Each scene shows the same named points in several views. A view is turned or mirrored, and shifted as a whole, has a little noise and may leave points out.
In the rows, 128 means zero.

Scene 1
View 1
tif: [174 146 154 120 118  76 117  98 122 119 170]
Toz: [185 126 152  98 109  56 119  72 128 142 140]
bada: [159 129 161 119 115  84 101  86 116 128 167]
Dis: [214 149 142 132  53  80  91 152 123 137 134]
bomil: [187 163 161 148  74  98  95 150 112 109 167]
Zet: [179 144 185 143  62  93  85 136 114 126 147]
Gir: [206 164 141 142  65  92  94 161 119 116 153]
nates: [209 137 114 117  82  72  97 130 125 140 141]
Lurot: [191 145 163 101 119  57 142  77 131 123 149]
nas: [173 159 206 145  67  95 103 131 113 112 156]
Kel: [162 129 199 112 104  71 117  71 120 131 151]
Sef: [203 154 138 119  89  75 117 123 126 122 153]
Guki: [201 142 163 126  67  75 102 126 123 135 134]
View 2
Dis: [102 163 135  94 109 118 133 112 125 100  84]
Toz: [166 186 175  63 146 119 122  99  99 128 101]
nates: [119 177 152  81 132 134 144 122 115 122  94]
Guki: [128 167 150  91 121 112 114 103 120  97  97]
Sef: [126 171 159  88 139 140 119 118 126 100 113]
Gir: [ 87 162 136 109 118 127 125 128 133  90 110]
Zet: [113 166 131 101 108  89 100 114 117  81 125]
Kel: [179 183 170  73 145  99  78  91 102  98 140]
bada: [162 193 168  68 155 122 105 122  97 124 150]
tif: [148 182 166  81 154 132 101 126 118 106 146]
nas: [122 165 139 108 117  97  78 107 130  66 139]
bomil: [ 97 166 134 110 121 119 106 130 132  81 135]
Lurot: [175 181 187  73 164 143  95  96 120 106 124]
View 3
bomil: [157 161  78 112 116 172 124 141 160 105 133]
Sef: [159 156 109 138 130 179 119 117 133 125 122]
Toz: [165 140 149 161 118 157 100 110 102 153 143]
Kel: [174 129 128 148 108 137 106 135 116 161 176]
nas: [176 136  77 123 120 158 127 161 158 126 163]
Dis: [160 128  97 138 120 201 120 139 139  86 102]
Zet: [171 133  76 120 106 159 120 163 155 116 157]
tif: [157 169 120 135 115 152 110 111 127 146 145]
nates: [152 147 123 145 116 189 111 111 122 104  98]
bada: [154 162 138 135  99 142  97 108 110 150 150]
Guki: [167 127 105 148 124 180 116 142 130 113 130]
View 4
tif: [131 127 181  94 103 117 135 131 136 143 122]
Kel: [149 111 202  80 111 108 154 145 130 127 167]
nates: [122 159 125 126  99 124 127 141 141 134 136]
Dis: [119 189 144 149  82 122 139 154 140 117 150]
Zet: [118 170 193 133  68 113 168 155 130 124 155]
Gir: [114 190 164 149  71 123 133 144 139 125 120]
bomil: [115 176 191 136  66 119 150 144 134 128 121]
Toz: [148 115 153  81 130 117 129 138 138 134 158]
nas: [130 166 225 128  71 108 160 150 133 115 147]
Sef: [132 157 162 121 100 119 123 138 142 129 128]
bada: [130 106 168  79 108 119 149 132 131 150 132]
Guki: [135 167 165 129  97 117 138 150 140 119 157]
Lurot: [156 121 180  83 131 112 111 130 138 128 139]

In a view up to two points have been moved. Name them for each view, in the order of its rows, or write -.
view 1 -> bada
view 2 -> Toz
view 3 -> Zet
view 4 -> -

Scene 2
View 1
bel: [108 149 101 106 125 125 106 153  79 184 123]
beres: [107 155 122 125 127 132  87 158  83 166  89]
luk: [ 79 157 120  99 148 124  72 181  87 232  70]
dor: [164 146 102 126 109 115  95  76  79  93 137]
vedo: [151 147  93 113 114 110  98  98  79 134 136]
magib: [147 153 103 151 114 126 113  81  68 100 173]
podi: [ 98 151 122 147 113 143 119 169  72 143 103]
Koma: [153 159 114 139 123 119  81  83  74 100 118]
modak: [ 98 166 136 164 127 149  96 144  67 139 116]
Tonib: [138 149 106 141 111 125 113 115  73 118 141]
Kase: [143 157 109 134 126 121  85  86  71 125 147]
saz: [128 159 126 120 145 120  50 106  79 161  93]
View 2
Kase: [141 118 134 153 140 135 127 159 108 128 115]
vedo: [154 123 120 161 124 141 130 161 134 121 112]
luk: [145 102 126 151  89 173 247  81 157 193 104]
bel: [159 115 106 142 129 153 189 113 145 159 125]
saz: [144 104 158 171  82 166 157 138 125 130  95]
magib: [140 128 120 142 176 123 104 172 101 118 129]
Tonib: [138 131 115 146 154 121 138 157 129 140 123]
modak: [109 122 137 146 157 120 185 129 119 181 114]
Koma: [122 126 148 167 131 125 118 173 118 129 107]
View 3
bel: [135 166 133 167 105  86 127  96  86 168 117]
modak: [100 156 102 156 147 120 143 107 112 153 133]
Koma: [ 87 101 124 169 119 129  87 129 138 121 110]
Tonib: [ 98 138 132 176 134  97  99 125 113 123 112]
vedo: [111 122 142 174 101 102  79 123 115 128 102]
Kase: [ 97 120 144 161 122 124  90 137 113 127 103]
magib: [ 86 129 156 177 152 107  85 152 116  99  96]
beres: [127 154 100 160 109 105 137  82 103 175 131]
dor: [ 88  98 141 180 118 110  68 135 134 106  99]
podi: [110 170  97 173 140  85 148  90 106 156 139]
View 4
Koma: [156 149 140 149 158 120 151 149  86 165 139]
Kase: [147 139 144 132 145 132 156 133 101 165 131]
dor: [169 139 149 138 155 117 164 152  72 181 125]
bel: [110 144 179 147  87 147 113 121 126 145  94]
saz: [106 179 144 159 117 124 133 113 101 142 154]
magib: [174 120 140 113 164 142 157 151 110 174 111]
beres: [106 162 166 170  97 140 101 141 128 131 119]
luk: [ 56 183 180 174  53 143  90  94 135 115 119]
Tonib: [156 131 159 138 136 141 134 159 107 160 105]
podi: [120 143 164 165 113 151  88 167 140 122  98]
vedo: [147 141 161 140 124 124 153 132  87 175 116]

In a view up to two points have been moved. Name them for each view, in the order of its rows, or write -.
view 1 -> -
view 2 -> saz
view 3 -> -
view 4 -> -
